Points, in no order, along strands that fork, close into loops and pass close to each other.
(in the rows, 128 means zero)
Points whose rows are less than 44.8 apart are linked; no others are. Some points are linked to none.
z748: [124  94 131 131 162 133 133 120 184]
z249: [145 111 148  99 147 109 129 123 192]
z364: [160  76 125 169 149 164 142 114 157]
z723: [133 114 134 177 117 135 120 133  78]
z696: [ 85 124 110 165 196 150 153 101 127]
z586: [154  85 169 111 143  98 155 103 185]
z610: [165  97 146 130 113 126 116 158 158]
z193: [ 63 146 126 125 134  98 105 138 112]
z464: [161 197 121  49  92 114 168 129 108]
z222: [123 162 127  88  67  86 101 143  83]
z757: [151 171 142  64  83 115 134 174 137]
z555: [115 120 125 164 155 143 142 135 121]
z666: [143  97 139 127 127 125 119 155 169]
z893: [144 150 112 136 107 149 133  76  66]
z529: [121 145 128 124  87 110 101 129  79]
z663: [190 116 149 111 140 146 150  92 172]
z975: [175 196 118  55  94 133 180 119 112]
z911: [103 121 108 162 203 166 165 100 147]
z727: [158 136 133 154 109 149 142 112  68]
z10: [173  75 129 178 134 164 137 124 138]
z827: [100 156 113 106 196 153 163 110 178]
z643: [ 94 119 116 161 176 143 145 122 131]
z561: [ 89 143 129 138 134 112 118 131 105]
z574: [116 143  74 128 107 145  95  80  80]
z661: [125 118 141 163 106 121 110 149  84]
z260: [117 133 134 146  96 111  98 139  79]
z928: [ 68 135  91 137 113 120  66 120  99]
z453: [138 146  97 130 102 146 116  69  70]
z357: [155 189 129  50  85 117 152 158 127]
z939: [ 55 134 109 139 135 110  77 114 104]
z579: [123 137 127 105 162 136 141 133 182]
z572: [ 99 153 117 112 174 140 153 125 163]
z218: [ 95 139  80 137 120 142  89  85  90]
z380: [159 112 148 133  82 120 108 194 130]
z113: [118 141 115 113 199 164 163  92 189]
z621: [ 84 133  70 141 111 143  73 102  91]
z199: [ 46 145 109 124 142 101  87 119 112]
z755: [127 116 127 119 164 136 137 123 182]
z829: [127 140 119 153 129 144 132  87  81]
z465: [146 128 147 128  80 110 110 197 106]
z627: [157 162 127 107 117 147 156 132 115]
z207: [133 151 122 125  93 120 120 112  73]
z501: [ 90 156 136  88 132 100 116 187 166]
z52: [178  77 176 121 124 102 157 110 172]
z432: [182  72 165 137 122 116 142 106 166]
z394: [112 108 126 164 144 133 132 148 120]
z131: [110 130 126 164 146 138 132 112  96]
z301: [113 123 111 139 197 165 164  96 178]
z146: [149  84 134 145 152 144 138 114 172]
z41: [146 153 145 102  72 108 121 190 112]
z929: [120 100 148 101 155 103 128 126 203]
z84: [ 60 151 130 118 130  86 101 161 119]
z833: [ 74 153 134 104 128  93 115 182 139]
z735: [147 161 126 119 112 141 152 109  88]
z272: [125 106 137 119 129 115 116 170 168]
z698: [181  73 150 145 120 136 131 122 158]
z318: [106 139 134  84 133 102 113 178 183]
z747: [134 170 101 118 153 161 171  50  92]
z881: [105  93 127 193 146 131 123 143 100]
z763: [128 159 142  94  74  93 115 171  97]
z103: [185  78 136 163 121 158 130 129 139]
z772: [167 103 151 122  88 119 107 183 146]
z716: [154 122 134 168 106 143 130 124  75]
z42: [115  99 132 196 129 125 114 139  85]
z393: [156  96 155 114 147 113 141 103 188]
z351: [164 141 122 146 103 151 141  85  60]
z599: [116 124 138  97 135 108 112 169 189]

A piece is two or more points that can be reached from each other along the links. Count, over all rows, the pieces, the separate loops (a circle has one, a figure eight two, a Y none), the forks (points with three links) and the tips (points with one).
pieces | 3
loops | 1
forks | 4
tips | 8

A fork is a point with three links, a tip a point with one. Leave the first point through the second and follow the links. Name the first fork or tip that comes.
z621; z218 | z893
z772; z380 | z222
z757; z357 | z975
z351; z727 | z723

Name the points in between on the shortest way along the links from the first point to the second, in order.
z218; z893 | z574 z453
z723; z893 | z716 z727 z351
z41; z599 | z465 z380 z772 z610 z666 z272
z131; z113 | z555 z643 z696 z911 z301
z42; z696 | z881 z394 z555 z643
z222; z465 | z763 z41
